Each row is a point on a tangle of strands that fork, close into loops and nearly touch. The rows are in no order.
Points whose rows are less than 114 apart are linked; no others are.
j_930: [16, 37, 8, 34, 27, -14, 47, -22, 2, -9, 10, -24, -5, -19, -7, -15, 20, 18, 0, 1, 2, -32, 9, 10, 23, -4, 16, 16, -36, -30, 17, -3, 6, 17, -21]
j_654: [-10, 16, -29, 25, 6, 5, 24, -48, -7, 12, 45, 21, -28, 7, 35, 13, -40, -4, -10, -1, 23, 1, -33, -33, 2, 17, -5, -70, -2, -10, -24, 12, -9, 2, 19]
j_354: [11, 12, 10, 7, 17, 2, 67, -22, 33, 1, 14, 2, -22, 1, -35, 7, 11, 3, -54, 1, 24, 29, -6, -23, 0, 32, 41, 0, 1, -6, 31, 11, 26, 38, -3]
j_691: [4, 10, 16, -4, -22, -9, -50, 32, -16, 17, 24, 16, 7, 20, -1, -27, 12, 15, 1, 11, -18, 32, -2, -34, -25, 25, -13, -31, 35, 11, -29, 32, 30, 17, -21]
j_435: [-12, -12, 21, -5, 0, 17, -30, -15, -15, 3, 40, 48, -45, -32, 14, 28, -17, -31, -16, 1, 43, 17, -58, -5, -8, -4, 3, -26, 63, -14, -6, -6, -20, 21, 16]
j_855: [-11, -14, -28, -21, 23, -22, -12, -2, -22, -28, 1, -5, 17, -22, 23, -1, 1, -30, 19, -9, -1, 38, 3, 9, -34, 22, 12, 1, -35, 25, 11, -17, -8, -53, 2]
j_870: [-2, -27, -15, -14, 24, -5, 0, -12, -20, -43, 5, -11, 14, -6, -11, 6, 13, -8, 0, -19, -3, 45, 4, 37, 2, 25, 19, 39, -32, 6, 8, -28, 14, -42, -20]
j_764: [-6, 4, -10, -19, 36, 6, 33, -3, 16, -21, -2, 16, -47, -49, 25, 28, -5, -24, 3, -19, 9, -2, -20, 8, -8, 20, 4, 8, -24, 6, 10, -4, -16, -17, 7]
j_135: [-6, 3, -13, -19, -30, -29, -24, 9, -22, 40, 11, -42, 34, -10, -11, -57, -27, -36, 18, 44, -2, -45, 13, -1, -6, -16, 8, -14, -26, 7, -33, -10, -28, -42, 14]
j_439: [27, 2, 31, 23, 0, 20, 28, 5, -8, -33, -9, 12, -50, 40, -15, 5, 21, 34, -41, -33, 16, -9, 37, 43, 25, 12, -7, 16, -61, -13, 17, -20, 6, 38, -29]
j_937: [14, 7, 40, 35, 5, -12, 37, -3, -13, -44, -8, 5, -4, 44, -25, -19, 31, 15, -58, -30, 20, -13, 28, 38, 11, 8, 15, 33, -40, -11, -6, -31, 9, 2, -51]
j_939: [-18, 1, 38, -6, -2, 2, -4, -24, 1, -7, 23, -13, -10, 45, -5, -18, 9, -24, -5, 8, 15, 23, 13, 10, 38, -25, 15, 29, -17, -21, -23, -24, 15, -17, 6]
j_832: [-17, 3, 0, -9, -42, 18, -11, 30, 21, 9, -31, -4, -12, 5, 3, -9, 11, -8, 12, 19, 9, 20, 45, -4, 17, -14, -27, 48, 5, 3, 10, -27, 14, 1, 10]
j_390: [5, -6, 3, -38, 15, -9, -41, -4, -18, -1, 22, 16, 15, -10, -6, 4, 11, 1, 5, -23, 26, 31, -58, 3, -8, 16, 15, -15, 59, 0, 15, 6, 43, 2, -4]
j_449: [-14, 14, 6, 0, 16, -6, -18, 35, 26, 14, -23, -21, 33, 43, 11, 39, -17, 1, 22, 10, -21, -4, -10, -7, -7, -20, -18, -22, -6, -11, -37, 1, -6, -19, 26]
j_992: [0, 26, -46, 35, -50, 6, -1, 20, 2, 22, 5, -29, -34, -17, 24, 22, -19, -12, 44, 29, -9, 10, -3, -16, 4, -26, -16, -1, -10, -12, -1, 23, -27, -13, -3]
j_76: [-13, -3, 8, -35, -15, 24, -30, 29, -6, 6, 40, 7, 26, -9, -40, -13, 1, -22, 20, 23, -9, 18, -23, 5, -17, -9, -20, -3, -1, -22, -14, 14, 13, 18, -51]
j_981: [-6, 13, 24, 11, -13, -12, -2, 20, 13, -22, -7, 48, -16, 4, -26, -36, 31, 7, -1, -5, 4, -14, 20, 8, 18, 15, -24, 31, 25, 10, 10, -5, 31, 20, -30]
j_638: [-5, 5, -14, -59, -12, 0, -35, 20, -17, 39, 24, -9, 33, 3, -9, -48, -11, -22, 34, 41, -12, 19, -11, 19, 1, -21, -26, 13, -8, -7, -26, 8, 18, -14, -24]
j_498: [-13, -50, 13, -58, 37, 19, -18, 12, -31, 8, -3, 6, -23, 0, 40, -14, 5, -4, 29, 26, -7, 70, -31, 1, -20, -32, -30, 4, 37, 17, 11, 42, 18, 48, -41]
j_134: [-42, -14, -18, 29, -27, -8, 26, 5, 0, 6, -26, -13, 1, -14, -17, 1, 14, 22, -22, 24, -12, -46, 44, -16, -12, 5, -22, -11, -48, 16, -26, -38, -14, -41, -7]
j_988: [-15, -40, -22, -38, -1, 6, -19, -55, -30, 32, 1, -1, 13, -14, 24, -3, 8, 16, 10, 37, 11, 46, -21, 19, 24, -43, -25, -12, 6, -5, 6, 14, 31, 11, 37]
j_451: [-19, -7, -36, -14, 5, -15, -18, -15, -13, 11, 9, -4, 42, 7, 28, -1, -29, 7, -23, 8, -14, 18, -13, -30, -11, 32, -17, -62, 11, 4, -24, 6, -17, -48, 49]
j_230: [-11, 0, -18, -26, 8, -3, -26, 19, 0, 33, -20, -33, 66, 25, 17, 16, -14, -6, -6, 9, -10, 23, -20, -19, -12, 6, 3, -22, -2, 9, -32, -9, 7, -44, 37]
j_796: [-13, 6, 44, 10, -17, -8, 21, -3, -12, -7, 9, 5, 7, 46, -12, -25, 24, 6, -40, 2, -9, -17, 27, 6, 9, -12, 1, 7, -35, -3, -25, -30, -1, 5, -10]
j_577: [4, -10, -42, -3, -6, -1, 11, -60, -37, 22, 23, 5, -6, -28, 21, -24, -2, 10, -1, 20, 9, 21, -12, 12, 33, -10, -9, -11, -6, -16, 17, -19, 11, 18, 24]
j_582: [24, -10, 3, -17, -16, 6, 9, 7, 1, -19, -34, -21, 19, 0, -47, -18, 15, 24, -31, 0, 0, -3, 31, 1, 31, -25, -7, 84, 13, -12, 17, -26, 17, 31, -23]
j_253: [-9, -8, -3, -30, 2, -10, -27, -31, -30, -11, 25, 9, 11, -14, -1, -39, -2, 20, -42, 35, 11, 31, -32, -7, 22, 7, -33, -9, 51, -15, 3, 0, -9, -21, 51]
j_274: [-10, -6, 6, -4, 13, 6, 3, -23, -18, -20, 39, 40, -30, -37, -8, -1, -9, -24, -53, -2, 29, 17, -63, 1, -7, 38, 12, -19, 58, 1, 19, -14, -30, -18, 18]
j_956: [6, 27, 11, 8, -18, -26, 32, -5, -23, -7, -28, -14, 12, -14, -2, -36, 41, 13, -31, 9, 15, -23, -10, -5, 1, 14, 6, 1, 1, 5, 18, -50, -35, -18, 13]
j_467: [8, -22, -5, -4, 2, -15, -36, -1, -25, -30, 1, -1, 14, 16, -7, -11, 14, 23, -3, -30, -10, 38, 40, 18, 6, 10, 0, 48, -27, 4, -16, -33, 44, -6, -22]
j_316: [23, -27, -12, -3, 27, 19, 26, 1, 13, -12, 6, 35, -3, 13, -27, 34, 5, -29, -31, -12, -18, 22, -46, -2, 3, 16, 28, 53, 78, 41, 31, 2, 14, 19, -18]
j_171: [-1, -13, -23, 37, -24, 5, 33, 10, 1, -2, -38, -31, -5, -3, -1, 29, -16, 36, -6, -8, -28, -68, 43, 0, -1, -17, -32, -1, -55, 5, -29, -27, -41, -34, -17]
j_388: [0, 20, 3, 17, -9, -8, -32, 42, 20, -23, -14, 29, 10, 5, -18, -38, -2, 2, 43, -8, -2, -26, 34, 20, 6, 2, -33, 18, 12, -16, 2, -12, 20, 31, -36]
j_776: [-19, 9, 13, -33, -36, -18, -7, -8, -14, -17, -4, -8, 24, 23, -20, -47, 4, -39, -29, 3, 38, -12, -24, -7, -5, 21, 18, -17, 11, 15, 16, -46, -19, -66, 24]
j_307: [29, 12, 1, -24, 26, -26, -3, -23, -33, -10, 15, 29, -17, -14, 16, -5, 9, 13, -17, -20, 19, 31, -52, -16, -1, 18, 1, 2, 55, 0, 25, -3, 8, 40, 15]
j_915: [-5, -1, -9, 25, -25, -21, -47, 8, -10, 17, -15, 2, -15, -3, 39, 60, -17, 10, 32, 16, -33, -10, -28, 30, -5, -34, -31, -26, -1, 13, -26, 6, -8, -39, 51]
j_15: [23, 25, 21, 27, -6, 10, -3, -3, 3, -4, -8, -44, 30, 29, -9, -14, -2, 20, -16, -33, -1, -61, 34, -8, 5, 5, 33, -14, -39, -16, -44, 20, 0, -14, -18]
j_563: [18, 27, -2, -24, -24, -4, 13, -8, -16, -3, 1, -4, 5, -30, -17, -26, 14, 1, -11, 24, -5, -12, -27, -5, 19, -24, -3, 35, 9, -8, 20, -33, -16, 3, 15]
j_91: [9, -42, 23, -11, 14, 8, 9, -2, -4, -7, -4, 11, -32, -8, -11, -2, 32, 20, 1, 14, -14, 36, -1, 24, 1, 6, -11, 16, 11, 17, 43, 14, 9, 31, -2]
j_92: [-4, 3, 28, 36, -12, -7, 31, 3, 34, -14, -28, 38, -15, -16, -44, -17, 37, 9, -27, 6, 10, -50, 37, 23, 15, 19, -3, 29, 16, 4, 37, 4, 30, 38, -20]
j_944: [31, -24, 30, 8, 4, 13, 22, 2, 8, -12, -5, 5, -73, 24, 6, 8, 7, 45, -12, -16, 5, 9, 33, 20, 19, 4, 2, 25, -47, 0, 32, 19, 18, 72, -11]
j_570: [0, -10, 2, -34, 18, 1, -27, 21, -22, 23, 16, 5, -2, -2, 26, -18, -2, 8, 18, 21, -15, 52, -17, -20, -11, -19, -27, -3, 36, 1, -14, 29, 19, 32, -7]
j_166: [4, -2, -5, -1, -10, -21, -47, 20, 4, 9, 25, 18, -32, -8, 41, 38, -21, 4, 16, -8, -4, 28, -20, -17, -27, -8, -18, -30, 43, 6, -31, 49, -10, -6, 26]
j_900: [32, -39, -2, 5, 23, -1, 1, 5, -8, 8, -6, 1, -53, -3, 27, 11, 13, 47, 10, 10, -18, 21, 17, -1, 2, -4, -11, 3, -13, 11, 25, 36, 6, 72, 5]
j_101: [-10, 42, -11, -8, 27, 9, -19, -20, 1, 11, 26, -12, 28, -5, 20, -24, -12, -15, -3, 4, 9, 2, -43, -28, 8, 6, -2, -26, 32, -18, -28, -2, 17, -31, 11]
j_554: [12, -22, 21, -19, 8, 26, -12, -26, -14, -8, -4, 7, 4, 43, 6, -10, 10, -3, -3, -28, 2, 25, 7, 13, 36, -8, 16, 36, -11, 0, -7, -20, 36, 15, -11]
j_113: [-17, 17, -26, -4, -28, -24, 28, -13, 25, 20, -18, 32, -43, 19, 53, 31, -9, 6, 33, -6, 6, -1, 23, 3, 2, -24, -27, -13, -17, 8, 7, -8, 8, 11, 20]
j_578: [16, 3, 34, -40, 18, 18, 11, 17, 20, -16, 17, 13, 0, 14, -21, 2, 7, -2, 23, -22, 18, 27, -22, -5, -13, -8, 17, 5, 27, -25, 31, 37, 12, 57, -56]
j_247: [6, -3, 16, -5, 0, 27, -19, 18, 28, -13, -30, 13, 17, 22, 4, 1, -8, -13, 27, -43, 0, -25, 41, 12, -4, 17, 21, 21, -12, 17, 9, -26, 6, 2, 0]
j_689: [11, 12, 12, 7, -45, 2, -35, 40, 1, 32, 20, 3, 19, 6, -16, -31, 2, -9, 10, 18, -10, -22, 6, -5, -42, 26, 11, -57, 14, 16, -25, 59, -4, 9, -19]
j_410: [8, -25, -27, -4, 8, 5, 9, 23, 32, 10, -52, -13, 21, 5, -7, 33, -8, 52, 23, -4, -25, -17, 67, 9, -5, -30, -35, 13, -16, -13, 11, 13, -7, 28, 11]
j_154: [11, -35, -5, -2, 8, 30, 14, -19, 0, -4, 34, 36, -26, -31, -25, 33, -4, -35, -58, 0, 3, 11, -51, 1, -6, 24, 32, 15, 82, 22, 31, -1, -22, 0, 7]
j_770: [-14, 26, -4, -26, -16, -16, -36, 31, -14, 48, 21, -26, 11, -10, -10, -49, -17, -39, 42, 50, -4, -12, -11, 24, -19, -6, -33, -10, 5, 0, -34, 19, -24, -31, -3]
j_713: [-5, -3, 11, -3, -21, 2, -13, -1, 2, 35, -6, -51, 29, 11, -12, -48, -1, -24, 43, 13, 21, -56, 29, 16, -2, -5, 32, -15, -38, -2, -7, 16, -30, -34, -4]
j_715: [12, 20, -21, 0, 21, 29, -12, 49, 42, -10, -45, 3, 6, -14, -1, 18, -30, 16, 43, -8, -30, -29, 29, 4, 4, -24, -49, 15, 1, -18, 2, 11, -9, 28, -7]
j_838: [12, -40, -49, -1, -8, -26, 47, -17, -1, -5, 5, 7, 14, -18, -49, -4, 19, -21, -29, 21, 4, 47, -2, -4, -5, 27, 22, 35, 45, 27, 67, -5, 28, 8, -5]
j_573: [0, 13, -12, 19, -42, -20, -15, 3, 0, 25, 21, 7, 19, -12, -10, -37, -22, -28, 16, 29, -6, -16, 8, -31, -33, 4, 24, -49, -6, 11, -4, 25, -23, 4, 10]
j_351: [-3, 31, -18, 50, 16, 8, -5, 9, 0, 16, -7, -42, -14, -24, 24, 12, -3, -22, 33, 20, -2, -3, -20, -5, 10, -11, -1, -11, 5, -16, -2, 5, -17, -8, 7]
j_173: [25, 26, 17, 55, 10, -19, 26, -4, 15, -7, 18, -19, -19, 1, -7, 12, 7, 13, 4, -10, 4, -23, 16, -10, -1, 4, 19, -26, -25, -28, 2, 35, -13, 23, -11]
j_363: [-22, -5, -5, -25, -28, -25, 7, -14, -15, -19, -20, 2, 13, -15, -7, -26, 0, -17, -19, 5, 19, -35, -1, -49, -24, 29, 18, -49, -29, 33, 6, -37, -26, -56, 28]
j_852: [10, 21, 28, 29, 9, 12, -13, 29, 16, 4, -48, -34, 36, 37, 1, -11, -13, -13, 10, -34, 0, -55, 29, 4, -4, 20, 43, 3, -18, 18, -20, -18, -19, -4, 1]
j_177: [-5, 0, -21, -17, 23, -28, -21, 9, 10, 7, 2, 39, -26, -38, 43, 42, -24, 0, -1, -5, -3, 35, -22, -31, -24, -25, -15, -5, 31, 3, -24, 14, 16, 32, 40]
j_398: [5, 14, 5, 25, 4, -9, 6, 26, 2, -14, -8, -22, -6, 32, 18, 53, -7, 15, 4, -3, -56, -26, -9, -5, -14, 3, -16, -24, -38, 10, -29, 5, -36, -31, 17]
j_484: [14, -5, 23, -30, 9, 33, -17, 11, 17, -4, 19, -11, 21, 30, -37, -20, -1, -33, -8, 5, -13, 8, -33, 8, 24, -3, 22, 50, 35, 7, -13, 20, 27, -2, -25]
j_751: [-18, -10, -22, -34, 17, 4, 5, -7, 9, -29, 20, 30, -15, -48, 26, 1, -9, -31, 24, -26, 5, 16, -11, -12, -40, 30, 15, -14, -21, 12, 14, 5, -15, -39, -9]
j_725: [-10, 20, -4, 22, 13, -30, 54, 5, 26, -13, -7, 7, -43, 1, 0, 25, -22, 13, -1, -18, 8, -45, 31, -5, -3, 6, 3, -5, -84, 1, -7, -18, -1, 8, -8]
j_192: [3, 18, 29, 11, 4, -38, 7, 30, 27, -32, 11, -9, 6, -27, -34, 10, 25, 15, 8, -3, 18, -5, -6, -20, -24, 7, 18, -22, -8, -26, 7, 45, -8, -1, -19]
j_828: [-13, 4, 4, -23, -8, -43, 20, 1, -34, -20, -20, -15, 29, -5, -11, -35, 37, -10, -8, 3, 17, -5, -20, 18, -13, 9, -5, 4, 17, 13, 24, -70, -22, -65, 8]
j_128: [10, -12, 8, 36, -41, 4, 20, 4, -1, -4, -19, -25, 5, 36, -12, -13, 18, 29, 0, -23, 5, 8, 90, 1, -9, -3, 22, -10, -56, -4, -7, 26, -28, 5, -19]
j_935: [-2, -9, -18, 15, 7, 16, -16, -3, -2, -3, -38, 15, 4, -14, 47, 25, 0, 1, 13, -42, -28, -17, 22, 23, -5, 17, 8, 10, -28, 32, -4, -32, 7, -23, 15]
j_207: [-26, 40, -20, -2, 13, 6, 32, -49, -2, 10, 21, 14, 1, 1, 30, -18, -8, 2, -31, -2, 18, -15, -39, -26, 25, 18, -11, -47, 5, -8, -18, -20, 18, -15, 18]
j_176: [8, -2, -6, 34, 6, -31, -12, -20, -4, 33, 22, -27, 25, -4, 6, -20, -30, -5, 36, 14, -12, -25, 14, -12, -18, 0, 45, -51, -7, 5, -15, 37, -23, -10, 28]
j_318: [-20, 5, -8, 16, 6, 23, -20, -20, -9, 10, 29, 33, -36, -6, 45, 52, -49, -27, -26, -8, 27, 21, -59, -20, -10, -12, 0, -59, 22, -14, -30, 3, -25, 5, 44]
j_214: [-17, -3, 14, -26, -1, 37, 9, 1, 5, 11, 27, 16, 24, 6, -34, -15, -6, -50, -6, 24, -9, 2, -53, 9, 4, 4, 13, 4, 31, 3, 3, -12, 9, -3, -31]
j_309: [8, -4, -9, 13, 47, -18, -16, -13, -3, 30, 27, 5, 41, -29, 2, -10, -29, -14, 9, -11, -6, 6, -12, -22, -23, 30, 51, -35, 21, 0, -14, 25, -7, 10, 13]
j_490: [13, 28, 25, 57, 29, 18, 14, -12, 13, -15, -25, -41, -3, 24, 3, 19, -2, 28, -10, -26, 0, -86, 37, 9, 22, -5, -7, -3, -40, -27, -16, 6, -16, -10, -32]
j_57: [17, -26, -15, 27, -21, -23, 34, 3, 8, 33, -39, -31, 24, 25, -12, 16, 2, 72, 16, -13, -11, -25, 90, -2, -8, -27, -17, 0, -9, -8, 0, 7, -9, 27, 8]
j_53: [-15, -19, 3, -16, -4, -12, -41, -29, -17, 30, -7, -33, 11, -11, 9, 7, 16, 26, 8, 35, 3, 9, 6, 18, 21, -45, -21, 15, 10, -20, -17, 11, 14, -23, 54]
j_732: [-8, 25, -29, -11, -45, 30, -22, 40, -4, 13, -3, -8, -29, -1, 24, -1, 7, 2, 23, 29, -10, 44, 10, -19, 3, -28, -51, 19, 13, 0, 1, 14, -10, 0, -2]
j_431: [6, 9, -5, -16, 29, 55, 23, -29, -2, 7, 26, 39, -43, -41, 46, 25, -13, -17, -22, -9, 4, 4, -46, 5, 11, -5, -4, -10, 3, -3, -7, 9, -14, 2, 17]
j_574: [-17, 12, 5, 6, -17, 29, 11, 13, 26, -16, -5, 6, 13, -7, -7, 3, 6, -18, 5, -12, 2, -8, 5, -11, -2, 26, 14, 2, -22, 15, 14, -7, 9, -8, -19]
j_446: [6, -25, -2, -16, -26, -2, 2, 7, 0, -1, -29, 2, -1, 5, 1, -20, 12, 0, -8, 6, 9, 27, 46, -19, 32, -17, 1, 83, 10, 16, 28, -24, 27, 39, 3]
j_448: [-19, 0, 5, -39, -14, -7, -47, 1, -20, 22, 15, -25, 3, -15, -3, -20, 28, 24, -9, 55, -8, 27, -14, 5, 12, -22, -48, 6, 41, -6, -12, 18, 8, -36, 39]
j_584: [6, -28, -17, -18, 38, -11, -50, -3, -17, 6, 22, 17, 35, -48, 0, 17, -11, -5, -7, -19, -1, 42, -26, -12, -34, 32, 29, -20, 52, 12, 13, 18, 20, 4, 15]
j_392: [-3, -16, -3, 5, 30, -17, -9, 8, 18, 8, -23, 30, -16, -37, 24, 58, -10, -5, 22, -3, 3, 37, -10, 6, -7, -34, -10, 20, 6, 3, 11, 25, 33, 53, 21]
j_637: [-6, -14, -9, -5, 20, -25, 63, -12, 35, 6, 3, 16, 1, 4, -39, 15, 2, -18, -47, 23, -1, 35, -4, -12, -5, 21, 23, 34, 25, 21, 45, -27, 29, 25, 16]
j_805: [31, 47, -3, 11, 2, -33, -4, -18, -26, -6, 32, 5, -6, -21, 9, 11, -10, 2, -8, -11, 18, -3, -44, -24, -6, 1, 18, -31, 15, -17, 4, -12, -13, 31, 22]
j_609: [34, 13, 38, 9, 7, 46, -11, 18, 18, -20, 18, -13, 11, 12, -34, -16, 12, -4, 7, -21, 12, 4, -2, 19, 1, 1, 28, 10, -7, -29, 16, 40, -10, 23, -51]
j_186: [-12, -4, -43, 26, 15, 4, -14, -48, -2, 24, 15, 14, 14, 10, 51, 11, -57, 0, -15, 0, -9, -2, -22, -33, 5, 11, 1, -63, 20, 1, -49, 30, -4, -33, 52]
j_432: [-23, 3, -4, 31, 32, 10, 40, 2, 9, -26, -7, -5, -29, 16, 13, 25, -9, -1, -13, -17, -5, -36, -5, -23, -12, 36, -2, -21, -81, 13, -29, -21, -5, -31, -26]
j_377: [9, -24, 16, -39, 23, 59, -5, -34, -10, -4, 27, 16, -33, -19, 19, 32, -6, -11, -1, -15, 5, 27, -45, 10, 22, -23, 15, 8, -12, -12, 4, 24, 14, 33, -12]
j_758: [21, 6, 3, -42, -16, -21, 5, -27, -29, -3, 5, 9, 27, -1, -7, -64, 14, -3, -37, 19, 6, -2, -31, 0, 28, -8, 0, 27, 47, -4, 2, -30, -13, -24, 32]
j_793: [-25, 0, 9, 5, 30, 45, 23, 16, 25, -35, 4, 16, -9, 4, -8, 1, -11, -34, -2, -5, -11, -11, -21, -12, -11, 38, 1, -13, -40, 13, -6, -15, -6, -23, -61]
j_70: [-10, 23, -34, -6, -62, -22, 5, -3, -17, 8, -14, -1, -20, 14, 42, 7, 3, -3, 25, -7, 29, 12, 28, -5, -4, -14, -9, -11, -20, 7, 19, -47, -17, -16, 21]
j_172: [2, -5, -11, 21, 18, 12, -8, -33, -22, 16, 22, -21, 12, -43, 1, -6, 9, -12, 13, 18, 8, 11, -25, 18, 23, 1, 25, -18, 9, -18, 26, 4, -19, -13, 19]
j_27: [2, 20, -12, 34, 10, -5, -25, 30, 19, -12, 1, 13, -10, -11, -12, 13, -33, 13, 44, -4, -29, -38, 8, 18, 6, -16, -43, 5, 5, -25, -20, 6, 3, 32, -33]
j_734: [24, -13, 15, -26, 19, 22, 14, -3, 13, -39, -29, 8, 31, 20, -67, -5, -1, 18, -33, -24, -17, -36, 4, 16, 33, -17, -1, 65, 20, -10, 20, -19, 33, 36, -32]
j_625: [4, 35, 7, 34, 54, 21, 40, -19, 9, -7, -31, -23, 3, -8, 6, -7, 2, -10, -13, -12, -10, -48, -9, 6, 21, 16, 12, 34, -17, -1, 4, -47, 0, 4, -26]
j_940: [-7, 1, 17, 15, -13, -8, -29, 17, -6, -7, 25, 5, -37, 19, 29, 62, 0, 16, 23, -10, -32, 9, -14, 12, -23, -9, -24, -31, -5, 12, -26, 14, -15, -11, 18]
j_349: [-17, 7, 39, 0, -16, -31, -13, 17, 3, -26, 10, -5, 4, -21, -28, -27, 31, -3, -18, 7, 13, -24, 2, -15, -24, 19, 10, -24, -11, 9, -10, 26, -17, -54, 6]
j_517: [-9, 1, 3, 6, -49, -22, 17, 4, -11, 41, -23, -26, 38, 48, -5, -9, 17, 44, 16, -18, 25, -20, 65, 6, -7, -30, -9, -17, -5, -6, -19, -18, -2, -2, -2]
j_414: [18, 2, 12, 34, 22, 33, 20, 3, 29, -23, -21, 16, 16, 27, -32, 7, 19, -24, -24, -12, -21, -4, -11, 20, 24, 32, 15, 45, 53, 25, 34, -15, 22, 18, -35]
j_127: [12, -11, 29, -12, -3, 21, 0, 16, 23, -36, -3, -16, 23, 28, -47, -28, 22, -4, -20, -12, 3, 25, 12, 9, 13, 13, 26, 50, 7, 2, 11, 23, 16, -12, -35]
j_17: [-5, -57, 6, -39, 38, 17, 12, 12, -13, 0, -8, 19, -17, 9, -6, 1, 18, -13, 18, 21, -8, 59, -35, 26, -14, -11, -11, 21, 49, 17, 49, 30, 6, 37, -35]
j_771: [-14, -6, -34, 16, -15, -43, 29, -12, 24, 4, -6, 8, -40, -3, 16, 56, -29, 18, 24, -5, -7, -26, 19, 10, -1, -27, -11, -11, -56, -8, -7, -11, 9, -3, 9]
j_218: [24, 11, 1, 57, -11, -7, -5, 18, 17, -18, -47, -54, 10, 31, -22, 28, -23, 44, 13, -28, -22, -82, 50, 10, 4, -19, -17, 1, -29, -17, -27, 10, -40, -20, -14]
j_536: [-21, 2, -1, 13, -28, -6, -7, 16, 7, -1, -8, -14, 18, -20, -17, -4, 25, 15, 14, 18, -14, -23, 22, 3, -7, 15, -11, -9, -20, 1, 3, 2, -14, -23, 5]
j_823: [-19, -6, -8, -3, -32, -1, -34, -7, -26, 24, -20, 0, 6, 0, 39, 4, 0, -17, 14, -13, 12, -1, 20, 7, 6, -9, 4, 1, -6, 23, -5, -36, -1, -33, 45]
j_786: [11, -7, 13, -24, 16, 1, 36, -11, 18, -7, 27, 6, 6, -8, -31, -2, 10, -14, -9, -13, 15, 39, -16, -18, -17, 4, 43, 0, 9, -16, 33, 20, 11, 30, -21]
j_41: [-2, -22, 9, 20, -69, 15, -3, -9, -13, 28, -17, -25, -2, 49, -4, 3, 8, 22, 31, -8, 16, -17, 77, 27, 4, -27, 5, -12, -24, -3, -1, 8, -22, -2, -1]
j_450: [-5, 8, -12, 4, 42, 15, 26, 23, 38, 8, -26, 24, -12, -9, 29, 42, -21, -6, 22, -3, -10, 8, 9, 4, 7, -23, -20, 23, -13, -12, 8, 16, 5, 36, 9]

A piece is all that can be reached along the links. How many separate loops has the piece of each point below (a circle has one, a figure eight two, a Y none), and how many tips (points with one link)?
j_17 => loops 0, tips 2
j_398 => loops 0, tips 5
j_113 => loops 2, tips 1
j_776 => loops 0, tips 2
j_609 => loops 0, tips 2

A fork is a point with three links, a tip a point with one. Leave the first point through the second and follow the links. Name the first fork or tip that comes.
j_732 / j_992 => j_363
j_805 / j_307 => j_377
j_91 / j_17 => j_805
j_247 / j_935 => j_574
j_354 / j_786 => j_713
j_448 / j_53 => j_734
j_135 / j_770 => j_838

How many points has the smallest loop of links through each point below? Write none if it is on no loop.
j_574 => 9
j_935 => 10
j_517 => none
j_584 => none

Name the points in between on the shortest way along the links from the first point to the second, in order.
j_166 / j_414 => j_940 j_398 j_449 j_230 j_451 j_186 j_654 j_318 j_435 j_274 j_154 j_316
j_363 / j_988 => j_776 j_828 j_956 j_563 j_758 j_253 j_448 j_53
j_713 / j_637 => j_135 j_770 j_638 j_76 j_214 j_484 j_127 j_609 j_578 j_786 j_354
j_307 / j_498 => j_390 j_584 j_309 j_176 j_573 j_689 j_691 j_570
